Points on a hilly landscape, in no order, each with its height.
From any point a ball rolls to the lowest of the 2 points nearest to it. It stops when none of these is lower. Distance is the straight distance between rows; heights are no part of it.
(816): [134 113  93 115 159 109  79  84 106 137 147  98 178 111 164  83 120 126
  89  90 141  98 105 188 177 165 166 135 167 144  81 145  52 142]  height 497
(1281): [134 133 122  90 127  73  67 179 126 135 132 103 147 150  92 126 124  80
 110 126  94 106  71 133 151 105 116 185  81 124  94 114 104 152]  height 446
(22): [ 91 150 101 180 153 155 105  92  75 117 155  84 123 130 152 121 141 165
 103  70 152 169 145 186 111 159 133  75 169 136 118 119 137 155]  height 512
(1003): [116 131 124 120 160 157 125  45  77 110 111 176 147  73 177 133 120 140
 115  91 133 124 124 171 115 176 163 114 168 105 131 129  88 112]  height 551
(1116): [ 78 111 133 119 149 142 139 165 139 118 160 111 124 156 145 141 154 115
 154 131 111 161 120  96 140  70 229 141 157 128 147 133 134  85]  height 419
(616): [153 108 162 136 133 160 145 160 166 164 181 103 123 165 110 153 126 130
 144 140 126 150 168 110 122 116 200 135 134 120 165 166 161  56]  height 384
(1769): [146 125 128  86 145 171 129  62 117 122  84 190 109  75 152 173  99 143
 115  95 144 127 122 149  99 166 131 120 155 123 147 140 103 105]  height 563
(307): [ 83 150 124 145 129 156 122 121 119 139 175 147 135 165 149 147 165 123
 160 114 136 121  97 145 160 211 165 114 115  89 145  75  93 123]  height 501
(661): [121 110 120 118 121 165 122 111 107 103  91 130  94  66 113 168 107 124
 140 144 151 139 119 156 110 121  98 132 113 130 148 128 142  91]  height 576
(1550): [114 128 122 144 124 118 123 128 150 127 143 177 131 149 138 107 155 107
 148 170 115 113  78  92 195 126 159 143 104  97 195  88  90 134]  height 386
(296): [148 130  87 158 156 104  30  79  88 109 163 126 146 133 139 117 134 132
  88  99 141 101 129 180 160 161 131 133 121 116  99 144  68 148]  height 515
(173): [133 122 136 118  89 166 116 133 116 166 151  74  73  90  81 170  89 154
 143 140 184 190 142 152  83 168  89 117  97 131 132 131 149 101]  height 340
(895): [148 138 105 139  92 157 147 128 149 132 122 165 121 162 123 106 140 133
 146 156 137  98  71 114 168 153 108 140  84  95 181 109 105 119]  height 399
(1638): [ 73  92 130 126 129 151 136 126 112 146 150 168  79 105 149 148 160 138
 180 149 148 125  74 138 151 132 168 129  99 107 164 120 106  69]  height 204
(205): [ 47 109 103 126 127 136 187 131 146 111 149 144 145 145 170 123 161 144
 172 155 105 156 119 103 175  87 219 123 162 123 150  90 127  95]  height 400
(1345): [116 120 160 118 125 143 120 169 166 147 128 152 144 135 107 150 142  91
 152 151 130 127 110 123 130 111 161 157  98 111 160 132 115  75]  height 473
(1618): [136 131 111  75  98 141  23 129 132 134 119 100 101 100  83 182  65 101
 125 139 133 153 152 181  68 116 118 127 121 112 151 144 104 113]  height 671
(1475): [100 130 155 120 149 153 122  90 101 138 127 204 146 122 162 163 161 126
 144  85 122 117 129 156 100 176 171 122 153  97 138 120  82 132]  height 536
(1043): [132 141 148 120 125 130  55 151 128 155 144 142 133 146 105 167 155 104
 145 122 132 125 102 138 137 143 162 141  92  97 147 104  92 129]  height 478
(1506): [112 130 111 166 140 128 112  99 101  97  88 192 112  93 140 118 140 130
 156 141 126 104 149 135 124  47 108 121 145 129 173 128 142 141]  height 651
(1276): [124 126 103  72 133 126 139 100 201 124  86 101 115 136 103 173  85 132
 125  90 128 141 163 155  86 101 138 116 191 153 147 124 135 143]  height 373
(1265): [123 154 103 145  95 150 180 133 137 117 105 200 160 152 162  89 184 128
 187 178 115 124 149  80 144  86 169 123 146  86 205 110 135 122]  height 370
(150): [170 127 132 131  71 174 117 149 156 137 106 127 101 127  69 134 114 135
 171 167 181 130 127 151  80 112  74 117  90 110 188 142 136  98]  height 244
(385): [160 108  94 149 131 109 215  75 149 135 115 113 156 118 123  80  78 145
 122 128 146 110 121 142 165 125  90 102 168 178 105 107 105 159]  height 301
(9): [163 118 164 166 119 148 127 133 105 158 120 122  89  66  89 143  99 154
 146 153 177 168 155 120  86 148  74 117 106 114 131 183 155  95]  height 304
(249): [ 95  95 167 114 138 135 122 172 149 102  91 157 182 114 122 158 128  51
 140 164 134 116 111 117  85 102 167 171 129 105 134 130 115  71]  height 459
(992): [ 71 101  94 104 150 137 136 100 139 124 118 170 107 113 154 136 119 141
 162 134 154 115  71 153 181 122 172 114 134 111 172  83  71 108]  height 248
(583): [156 132 108 106 145  88  66 122 131 140 150 154 138 140 108 144 126 113
 116 110 115  92  79 138 152 133 137 175  76 113 116 132  56 136]  height 463
(105): [135 135 158  58 114 102  78 189 113  94  70  74 130 106 119 109  98  79
  56 143  84 119 153 139  83 127 132 129 132 105  69 165 139 116]  height 397
(1537): [ 80 112 144 121 133 115 162 131 109 113  98 196 152 125 157 101 146  88
 133 153 125 102  70  74 138 129 107 162 113 149 119  86 123 156]  height 256
(1553): [ 80 129 141 170 121 146 163 166 102 145 166 141 123 129 138 154 192 145
 180 127 141 161 208 117 111  90 181 103 150 128 129 124 173 106]  height 454
(1220): [130 129 119 125 105 106  72 147 114 148 136  50  83 114  82 145 108 140
 110 131 113 135 115 162 108  98  93 126  98 127  86 149 122 135]  height 564
(501): [149 124 148  87 128 111 195 110 186 185 157 122 147 122 143 123 126 156
 111 143  96 134 109  99 188 172 193 121 135 122 150 144 105 103]  height 220
(1061): [ 96 114  76 111 148 101 134  82 136 102 101 112 139 106 148 100  81 124
 104 113 113  84  93 152 168 120 117 117 153 157 103 101  88 161]  height 369
(1572): [113 128 102 181 134 128 143  95  88 134 178  91 138 130 139  99 142 175
 117 111 156 128 110 165 166 211 108 109 100 143 101 118 102 113]  height 558
(25): [167 140 140 130 132 152 149 162 184 130  98 163 155 131 113 140 134 106
 146 150 138 113 147 104  78  85 122 136 151 134 186 150 152 116]  height 331
(327): [159 131 113 148 152 134 132  58 103  73  92 119 108  80 142 119  97 129
  92 118 106 107 170 127 113 148  82 125 156 155  95 140 151 147]  height 622
(1576): [122 131 140 156 155 117 114 104  96 131 164 165 209 148 174  69 155  91
 102 100 120 112 125 127 150 163 150 140 137 148  97 116  92 175]  height 461
(1751): [ 87 135 119 147  97 143 187 115 130 134 153 169 151 129 166 102 161 139
 174 176 110 134 140 106 198 126 179 101 152  84 184  91 123 111]  height 383
(1056): [111 124 104 167 110 130 215 111 136 119 149 127 156 147 142  53 106 123
 135 136 157 124 145 108 178 142 100  88 174 166 129  75 146 169]  height 269
(1196): [154 125 117 112 106 110  67  95 133 110 101  77  90  74  82 146  78 121
 131 165 107 105 130 155  85  74  78 126  99 131 110 153 119  93]  height 579
(1483): [114  71 138  81 134 123 183 171 171 152 134  81 125 120  92 155 103 121
 129 140 149 134 118 105 123 120 154 156 120 142  99 146 153  60]  height 243
(109): [ 97 135 157 135 129 135  88 206 146  94 141 103 180 181 119 125 142  56
 134 147 126 161 141 107 114  46 184 136 139 114 154 118 139 123]  height 296
(1439): [ 90 126 154 118 116 141 182 168 156 118 100 164 157 149 144 149 158 103
 157 136 142 138 129  82 121 160 153 147 151 127 128  77 142 143]  height 453
(1113): [127 154 148 163 139 134 131  83  43 111  97 237 160  83 171 128 176 106
 142 116 119 107 169 120  78 117 133 135 151 102 137 144 123 137]  height 506
(692): [155 111  98 150 103 148 181  92 156 133 123 136  82 134 108 122 108 181
 150 144 160 120 123 156 139 121  84  80 117 139 151 122 125 120]  height 170
(261): [184 153 146 137 149 137  98  75  95  86  86 129  98  58 130 113 103 133
  99 125  76  98 168 112 100 150  96 140 108 139  85 175 132 106]  height 609
(794): [112 153 134 175 113 169 137 144 129 153 152 142 107 134 108 157 154 154
 171 124 148 164 213 134 117 101 124  93 151 118 168 116 186 122]  height 468
(1593): [167 113 160 117 146  91 144 116 151 178 150 132 123 113 139 138 130 164
 105 142  88 100 114 115 165 115 151 142  81 147 112 183 113  87]  height 263
(966): [137 152  75 157 107 127 132 100 162 119 165 100 142 165  84 115 107 143
 120  91 154 140 135 165 125 168  88 115 133 145 124 100  93 162]  height 206
(1742): [ 89 109 136  83 143  88 158 149 167 143 141 115 134 151 147 123 152 120
 123 140 101 141  62  97 187 128 186 154 108 134 121 107 109 114]  height 157
(1523): [126 137 139  96 153 105  62 158 125 136 121 123 133 172 159 133 149 105
  88  93  92 138 126 151 136  94 168 123 156 129 119 130 120 167]  height 205
(814): [149 113 179 168 144 154 149 178 140 169 170 139 131 123 106 144 132 138
 170 148 164 149 205  98  90 105 159 130 142 114 157 175 175  65]  height 398
(285): [116  98 162 124 146  93 162 110  95 123 107 167 146 103 175  95 131 110
  96 145 119  82  96  79 151 149 105 170 104 174  75 133 144 141]  height 208
(40): [138 137 170 186 149 119  95 107  57 110 132 112 103 105 140 102 137 137
  88 111 100 123 172 133 114 104  94 115 118 154  86 154 166 148]  height 496
(441): [124 105 103  59 122  97 121 120 172 154 166  99 100 133 111 157  92 156
 137 124 112 128  82 147 160 108 152 141 102 138 148 129  83 110]  height 148
(209): [123 117 145 147 138 126 153 176 184 135 130 101 118 149 109 143 125 133
 145 138 134 162 173 106 121  85 113 116 160 161 133 119 187 128]  height 352
(1160): [ 78 135 151 149 157 152 154 116  65 125 139 100 118 114 172 151 152 167
 117  85 144 171 148 127  98 180 142  99 166 119  86 116 158 154]  height 492
(1176): [ 50 114  88 163 142 105 100 141 101 112 151 113 107 138 148 119 134 136
 152 134 141 119  84 140 183 101 130 108  95 144 129  72 125 141]  height 525
(1303): [144 137 119 201 129 154 163  87  68 147 171 150 119 129 133  82 152 169
 130 116 174 118 148 164 156 207 101 110 103 105 132 142 119 102]  height 550
(497): [143 139 146 130 126 151 166 152 156 121 101 200 162 140 142 121 170 124
 168 154 134 120 141  83 109  79 171 142 145 109 202 164 138  97]  height 350
(506): [ 96 111 112 156 121 138 208 101 143 126 112 151 101 119 137 106 125 159
 155 157 149 114 109 125 172  99 110  99 125 137 163 100 132 123]  height 124
(488): [106 151 108 195 107 154 187 121 113 135 144 173 131 129 139  99 153 158
 168 129 143 138 199 144 153 112 119  81 161 117 156  97 151 147]  height 482
(1603): [ 88 125 143 121 126 119 134 186 125 116 110  81 124 147 115 139 131 111
 107 114 142 165 141 129 107  97 125 123 154 157  93 108 188 152]  height 381
(42): [131 150 149 197 136 154 131 104 101 154 152 170 108 129 122 122 158 158
 122 118 139 111 147 148 130 150 107 117  94 114 153 140 126 126]  height 541
(1748): [ 86 131 130 152 109 122 158 152  73 112 105 214 167 111 154 130 188  93
 188 150 114 148 169 100  91  58 156 132 121 143 134 121 147 111]  height 460
(835): [150 142 122  95 115 107 190 109 201 134 139 119 160 147 130 110 125 134
 118 157  82 139 127  73 193 147 159 134 164 114 208 123 127 122]  height 242
(588): [100 122 154 128  84 171 176 194 145 131 127 143 137 154 120 158 170 101
 194 153 143 131 144  96 125 181 139 120 142  78 133  89 168 101]  height 438
(1402): [140 138 113 179 158 114 105  47  81  64  95 164 107  79 148  85 109 121
 119 134 105  85 179 134 124  82  82 111 140 150 141 139 141 141]  height 637
(483): [117 135 143  99 141 117  54 216 147 124 128 115 141 187 137 142 163  66
 113 119 103 178 129 135 127  66 194 148 145 105 134 124 118 148]  height 257
(1191): [180 121  92 138 124 127 196  69 164 112  81 165 157 144 136  76  96 134
 123 149 149  80  91 115 135 108  90 127 142 147 148 134  93 170]  height 328
(1470): [120 124 134 102 123  77 163 142 186 119 143  92 143 176 142  86 127 123
 101 136  81 171 112  96 181  86 155 124 148 163 155 107 139 175]  height 289
(805): [ 88 120 185 161 138 149 141 143  57 123 123 141 131  73 146 164 170 104
 151 134 156 161 139 114  73 177 123 140 128  90  90 122 142 109]  height 623
(133): [136 139 152 153  81 189 152 183 133 140  99 182 148 155 115 131 179 105
 178 150 174 121 152 101 107 162 112 136 123  52 163 108 163 123]  height 425
(1488): [113 120 164  73 133  84 128 142 108 109  91 128 152 103 146 131 127  89
  86 130  96  81  99 102 129 142 129 162 118 148  58 137 135 131]  height 144
(16): [108 114 142  77 123  87 134 163  56  89 107  71 114 138 175 100 128 130
  64 113 109 136 106 114 129 154 103 123 139 155  45 145 164 144]  height 440
(188): [ 91 105 127  98 137 148 109 127 117  66  57  76  75  58 140 119 108 116
 116 135 102 130 168 138  91 100 153 111 165 138 101 132 167  85]  height 458
(1646): [116 125 146 122 112  95 125 180 121 126 133  86 130 143 113 111 125 111
 108 129 113 131 108 121 136 100  83 142  89 169  75 110 172 159]  height 410
(797): [147 170  86 103 120 134 100 111  96 129 176  48 116 142  98 150 117 175
  99  81 139 154 138 138  90 180  78 150 122 139  77 154 107 137]  height 474
(1074): [170 137 144 140 135 105 153 102 157 185 182 111 141 132 136 101 119 178
  94 138  79 126 101 130 197 138 157 114  98 136 130 147  87 124]  height 245
(782): [ 57 138 119 153 124 138 134 156 105 123 156 142 122 146 147 128 178 121
 161 135 130 132  87 121 159 148 148 112 124 123 124  67 130 132]  height 513
(400): [112 128 183 142 144 111 117 147  50 118 135 112 118 111 171 120 143 129
  83 110 118 138 125 107 129 153 109 124 128 148  52 147 184 145]  height 469
(612): [158 126 136 120  72 193 165 127 131 155  94 173 128 160 138 115 162 130
 166 154 173  94  97 102 143 177 113 149  88  61 165 122 151 108]  height 411
(965): [126 132 171 155 130  99 119 147  99 135 173 140 158 172 169  71 162 107
  80 116 102 137 115 107 150 122 125 124 101 164  93 126 139 176]  height 443
(721): [138 140 123 143 158 123  45 137 140 122 126 166 131 139 138 150 133 106
 127 118 109 107 150 125 138  63 153 128 129 121 153 119 118 164]  height 132
(187): [104 130 130 175 147 130 150 148 113 136 137 166 144 119 144 135 160 135
 168 133 115 143 196 105 107  35 180 115 148 160 149 145 171 101]  height 437
(743): [114 131 188 152 126 143 150 180 108 127 111 149 149 111 118 163 138 112
 150 125 167 149 151  88  90 200 109 146 152  97  83 118 170 140]  height 611
(879): [ 76 122 158 110 139 134 178 150 120 119 118 133 152 145 172 145 161 125
 128  94 137 153 124 106 109 178 152 127 175 142  74  90 154 163]  height 470
(503): [121 143 157  75 126 130 122 173 121 151 106 102 142 147 119 173 145 116
  94  93 119 151 123 149  74 163 148 134 144 113  84 119 134 136]  height 394
(153): [125 127 110 143 156 116 100  79  69  93 135 124 195 109 176  78 139 101
  80  86 135 124 143 174 154 161 152 122 182 166  85 132 100 164]  height 479
(1448): [ 91 107 126 136 136 147  65  94  78 113 126  98  62  53 130 156 119 140
 132 156 127 136 121 161 119 105 118 116 102 125 133 140 136  72]  height 560
(19): [124 148 107 119 121  85 122 168 146 141 165  88 139 184  93 110 131 115
 105 112 109 126  87 118 150 131 109 154  85 149 102 101 124 168]  height 430
(1505): [129 117 114 146 118 140 182 134 160 104  67 172 120 133 124  90 136 136
 168 171 159  98 109  94 134  74  84 142 122 141 165 127 153 141]  height 52
(1093): [163 138 110 166 159 102  68  98 160 130 158 135 127 151 118 125 119 125
 137 120 111 119 140 152 167  79 134 104 116 120 173 103  95 179]  height 188
(736): [170 143 115 108 127  96 156 110 146 124 107 131 149 122  96 127  92 141
 111 114 120 101 116 109 101 133  73 154 119 157 110 133 108 157]  height 135
(676): [105  95  76  82 139  79  74 100 142 110 119  64  66 126 118 140  93 139
 124 121 109 113 118 181 151  72 125  98 134 127 112 118 103 150]  height 288
(1560): [128 131 102 123  88 151 120 129 136 161 176 103  81 138  91 165 116 174
 144 120 155 142 123 154 125 178 104 110  98 123 134 110 122 120]  height 368
(1080): [220 153 119 144  99 143 172 134 153 146  98 171 166 174 134  82 139 144
 129 131 171  75 119  70 132 199  74 144 122  91 140 137 140 158]  height 187
(301): [131 127 112  75 140  77 137 143 189 124 103 105 128 163 121 117 102 110
 113 110  75 130 118 119 147  78 143 137 158 153 125 124 123 168]  height 316
(306): [116  93 165 168 156 140 154 160  95 146 144 142 146 104 134 141 129 118
 158 151 146 129 197 109  81  61 177 141 140 119 120 186 162  52]  height 416
(459): [176 150 116 162 109 148 110 112 179 126 126 179 120 143 133 100 154 153
 169 169 125 108 124 118 161  77 139 107 112  84 249 137 112 130]  height 424
(429): [122 136 165 135 148 180  96 119  69 130 127 101 114  80 143 176 136 110
 126 111 132 182 134 131  68 215 130 139 123  88  79 138 132 112]  height 635
(855): [198 140 125 121 126 125  71  64  93 103 107 124  89  69 102 129  89 138
 132 155 105  97 136 139  86 122  52 143  95 131 123 174 112 103]  height 594
(751): [132 147 149 165 140 108 120 125 124 136 145 203 172 135 152  71 150 115
 132 167  93 104 101  91 173 101 135 141  95 127 173 126 108 158]  height 371
(1236): [157 157 186 168 140 130 108 146 126 157 140 150 137 127 113 138 146 124
 121 128 113 114 144 127 110 116 121 133  98 142 131 145 151 127]  height 530
(1129): [146 175  86  93 129 158  28 108  97  65  91  68  87  88 107 127  86  95
 116  93  98 141 155 141  80 154 129 130 146 104  87 118 125 126]  height 534
(1421): [137 112 128  83 131 114 148 125 139 126 102  70 100  72  97 171  85 131
 109 131 133 149 150 110  94 131  94 129 146 144  84 158 153 108]  height 315
(504): [ 99 145 123 106 136 173  71 115  79 119 139  89 103 103 132 190 126 134
 137  98 150 175  97 161  74 208 133 126 133 110 117  99 114 109]  height 648
(632): [160 167 102  92 112 151  65 122  78 112 131  39  91  94 114 139  97 125
  93 106 104 162 157 136  76 166  99 146 128 116  52 163 122 135]  height 502
(1669): [ 93 129 137  74 117 177  63 131 122 132 115  97 115 101 110 195 100 105
 130 112 153 182 127 167  66 167 159 126 131  94 127 135 123  98]  height 659
(64): [128 173 109  92 103 127 146 149 166 142 157 136 169 186 110 131 137 103
 131  98 115 120  90 112 139 214 137 152 118 101 131  69  94 147]  height 155
(761): [107  94 127  56 122 100 121 147 153 146 114  74 105 120 117 160 113 131
 117 133 115 122 100 135 133 104 149 148 104 141 100 154 113  83]  height 198
(1313): [153 123 109 136 133 110   4 133  97 152 155  90  79 141 108 151 135 137
 110 116 121 118 119 167 138  95 125 119  78 109 119 145 100 143]  height 549
(717): [141 159  55  95 120 110 114 122 165 114 163 118 180 190  69 122 116 119
 130  80 135 129 114 150 146 185 125 164 131 119 144  90  65 174]  height 196
(386): [123 124 118  92 139 140 110  89 141 184 161 109 111 125 155 144 104 180
 111  89 121 149 131 197 143 146 180  87 148 128 137 140  93 134]  height 447
(602): [ 87 102 143 111 146 139 137 161 137 105 114 168 163 144 153 137 152  71
 160 145 103 130 130 100 114  58 209 163 155 141 136 130 123  99]  height 439
(623): [137 137 111 184 124 138 145 119  94  80 101 150 130 124 113 114 130 128
 132 134 166 122 120 114 119 140  46 148  97 149 138 117 148 143]  height 583
(437): [106 110 139 136 113 112 164 172 172 109 125 125 129 152 112 101 142  98
 156 194 115 130  87  74 179  93 130 158 109 145 179 104 152  98]  height 325
(1590): [146 122 118 124 118 150  32 119 152 105  89 148 106  95  91 163  91 103
 149 147 152 122 152 178  83  78 107 108 123 113 194 142 119 104]  height 672
(1656): [110 138 142  88 111 105 165 160 143 154 150 127 156 166 142 126 154 113
 127 133  90 122  61  87 168 203 171 159 100 110 120  81 106 123]  height 117
(1458): [148 148 170 167 144 101  46 135  87 119 120 136 131 115 122 113 139  99
  93 131  99  99 128 135 119  96  94 144  84 142 101 150 150 148]  height 516
(28): [192 135 104 129  72 153 138 107 181 133 138 114  75 167  65 134 108 160
 170 154 148 120 120 144 112 113  61  96  98 121 177 120 131 125]  height 209
(397): [119 149 138 109 124 126 107 204  87 154 146  95 135 209 145 140 162 122
  85  85 119 173  97 152 110 170 129 123 142 122  86 120 123 173]  height 422
(771): [121 147 113 102 125  91 138 147 109 140 172 107 190 189 146  93 148 121
  78  80 111 130  79 124 151 212 138 164 107 131  77 116  83 164]  height 523
(1139): [160  92 166 153  92 163 155 134 104 154 108 166  84  87 116 120 130 176
 164 148 201 141 141 119 113 155 101 125  97  93 158 180 167  77]  height 272
(875): [148 103 141 124 103 169 135 133 168 131 106 119 127 102  82 174  77 112
 137 171 186 149 160 152  60  96 102 111 132 121 180 165 157  81]  height 276
(331): [ 69 113 121 169 162 115  83 101  66 110 134 140  98  92 156 127 151 145
 140 143 122 106 106 153 152  99 132 121 100 127 121 122 123 114]  height 542
(1706): [146 112  66 127 160  90  76  91 161 118 142  94 112 151 123 123  92 130
 114 105 126 114 131 177 160  72 134  99 154 128 131 106  84 190]  height 236
(1325): [128 150 133 154 124 142  75 123 106 140 167 160 140 153 120 159 148 117
 129  92 144 120 108 153 117 213 138 139  96 101 134 107  85 126]  height 490
(694): [ 89 107 154  96 125 127  69 158 118  82  78  73 116  90 134 123 112  87
  83 155 117 150 164 135  83 102 155 113 153 111  83 153 156  87]  height 429
(1597): [ 96 139 143 145 119 160 144 193 167 105 134 122 167 154 103 142 144  90
 165 149 132 157 178 103 105  71 163 130 153 132 158 100 171  99]  height 326
(457): [142 139 111  96 151 105 133 122 119 163 157 104 162 148 159 101 122 135
  62  78 107 129 111 159 153 163 158 119 154 136  82 132  81 165]  height 511
(273): [ 93 138  99 172 131 130 160 124  83  88 132 112 124 123 118 119 143 137
 128 107 165 129  97 125 138 184  81 130 101 144 107  83 138 136]  height 570
(848): [103  92  87  84 165  99  87 120 171 130 128 137  94 120 132 156 129 117
 139 138 131 114  90 141 180  85 166 139 113 110 158 105  87 129]  height 202
(1136): [117 134  99 102 117  97 161 111 206 126 133 119 145 143 116 113 107 121
 141 154 104 146  96 108 190  98 158 118 158 125 197  89  96 150]  height 261
(317): [157 131 119 137 112 116 160 116 147 176 181  83  99 144  91 129 107 183
 125 119 123 130 133 131 139 140  96 114 102 145  92 135 125 143]  height 387
(346): [156 136 129  84 130  85 119 104 114 109 108 100 151 124 139 114 104 124
  62  99  82  82 133 119 119 141 102 155 125 156  58 151 126 160]  height 203
(1107): [106  88 147 144 116 160 178 125 119 145 123 167  81  95 135 136 151 160
 164 162 170 112 114 128 134 124 130 143  91 114 151 150 135  58]  height 240
(610): [192 110 161 164 138 107 145 158 188 168 160 107 126 130  97 125 126 156
 147 167 110 129 145  91 129  90 112 123 100 137 143 179 164 104]  height 359
(1198): [152 131 101  86 123 156 114  56  97 112 123 126  77  68 138 165  77 161
 129 117 138 140 116 165 107 167 109 128 120 135 125 146 111 100]  height 578
(1671): [143 137 150  46 126 129 118 167 130 128  89  60 143  96  98 166  87 103
  83 123 117 157 153 125  71 153 123 150 156 112  52 153 145 128]  height 358
(136): [160 137 127 154 135 110 149 114 126 152 160  81 128 154 120 105 105 174
  81  96 128 142 155 157 139 142  95 103 147 161  78 150 136 178]  height 406
(898): [147  75 150  99 134  88 171 162 178 138 100  96 124  89  91 150  69 130
 129 153 141 120 136  99 111 114  99 159 141 154  78 178 165  82]  height 277
(551): [ 90 107  75 102 137 116 140  81 140 114 121 103  97 116 118 147  86 147
 130  95 143 115 103 170 136 114 119 111 141 151 122  94 106 134]  height 335
(1395): [182 128 116 159  93 142 194 127 181 131 101 155 121 157 126  92 123 158
 157 156 159  99 135  84 137 112  69 111 142 112 173 138 180 154]  height 114
(954): [157 168 171 145 149 158 138  98  89 128 101 223 162 120 164 146 163 116
 129  92 136 110 150 128  78 168 136 141 150 104 152 144  94 149]  height 524
(599): [145 157 157 172 132 147 113 145  79  99 110 134 142 106  93 144 125  99
 115 118 160 152 140 105  86 176  58 145 118 126  88 121 156 147]  height 598
(1724): [ 81 135 131 156 125 106 137 108  37 116 119 219 173  90 187 107 176 109
 146 111  97 141 179 113  94  90 153 111 132 135 112 121 147 156]  height 484
(473): [159 141 152 169 131 108 140 140 129 148 178 101 139 190 141  72 140 143
  91 110 109 153 163 120 164 107  96  96 131 165 100 131 165 192]  height 426
(476): [156 133 101 158 121 150  99 108 144  90  74 154 100 124 102 134 117 130
 160 151 157 110 128 149  93  57  68 105 135 131 190 129 140 142]  height 661
(852): [181  96 145 107 143 148 156 155 188 155 110 128 143 113  95 166  77 114
 145 140 164 128 160 106  66 105 142 131 150 137 160 195 153  68]  height 305
(1665): [135 119 104 118 152 115  16 120  75 111 124 116  92 122 152 153 134 126
  97 101 128 103 129 152 134 131 159 114 111  96 103 138  93 144]  height 533
(1053): [156 128 123  59 134 114  90  75 138 163 140 105 105 124 129 152  97 169
  75  79  89 116 142 183 118 112 145 116 142 138  99 176  96 139]  height 428
(1106): [ 76 110 106  89 144  86 121 117  98  76  96  69 102 104 157  98 107 145
  90 114  93  96  99 137 145 127 126 116 138 161  68 122 133 135]  height 404
(622): [112 124 108  59 134 117 198 135 218 143 113 100 128 163 107 143 106 123
 122 102 112 157 132 113 130 126 146 136 184 158 132 104 150 153]  height 344
(809): [ 83 151 110 181 127 158 147 110 104 142 175 121 116 126 149 114 149 169
 138  95 145 143 167 183 152 122 144  62 161 122 143  88 141 145]  height 495
(1564): [213 139 137 130 113 146 167 172 191 146  77 165 155 142 116 112 125 136
 154 150 167  96 123  67 107 159  88 135 134  98 157 164 175 160]  height 156
(117): [150 125 127 178 137 103 171  83 131 129 113 181 160 122 158  50 117 118
 125 162 113  88 101 116 172  96 103 127 129 165 152 127 101 155]  height 351
(1502): [124 137  65 164 106 148 182 110 135 120 166  86 163 167 119  79 128 130
 135 113 162 125 144 147 174 192  92  96 158 151 137  86 126 154]  height 241
(204): [160 118 133 138 111  81 164 158 200 127 142  98 120 153  96 115 118 136
 147 185 108 123 117  82 158  79  97 143  98 162 152 133 154 115]  height 343
(115): [192 105 148 131 133 123 172 140 210 162 172  95 111 158 103 150 113 159
 137 142 109 153 163  81 135 102 160 129 138 148 172 170 153  84]  height 372
(669): [136 131 112  52 143 132 123  82 150 131  94  86  98 114 133 164  81 155
  80  77 101 144 154 161  92 129 140 105 193 138 101 146 129 147]  height 401
(1480): [ 88 108 127 130 131  87 132 143 139 111 117 146 128 127 147  99 135  90
 141 168  96 104  77  94 174  63 112 155  97 169 129 105 142 147]  height 297
(527): [143  97 182 134 149  99 187 136 143 164 117 172 144 110 154 122 137 150
 113 151 109 100 116  81 149 143 136 154 104 152 103 167 127 109]  height 249
(1311): [197 153 113 167 118 114 175 117 146 112 128 160 174 155 110  83 112 144
 108 112 151 107 130  98 132 184  61 150 121 150 104 136 116 166]  height 189
(271): [146 160 113 102 121 103  90 167  70 130 146  63 123 176 113 130 133 143
  66  83 113 151 117 160 101 167  98 147 125 134  63 149 123 158]  height 448
(1203): [159 146 129 133  90 170  98 120 138 148 143 187 102 156 126 123 156 135
 168 155 133 122 113 154 151 131 132 120  88  79 212 133 118  92]  height 412

Where does a ball stop that starts at each point below?
(1129) => (441)
(1618) => (721)
(22) => (1656)
(306) => (1488)
(386) => (501)
(583) => (721)
(1236) => (721)
(1402) => (1638)
(1203) => (1656)

Call two points neighbours if one is among the 2 nearest of the other. Go from one point of each pair to the other, from neighbour to neighbour, staying as low as possible. Name the highest point that can't be avoided.
(1505) / (441) => (457)
(721) / (1488) => (1043)
(1638) / (441) => (992)
(1505) / (501) => (1593)
(1505) / (1488) => (346)
(736) / (1505) => (1311)
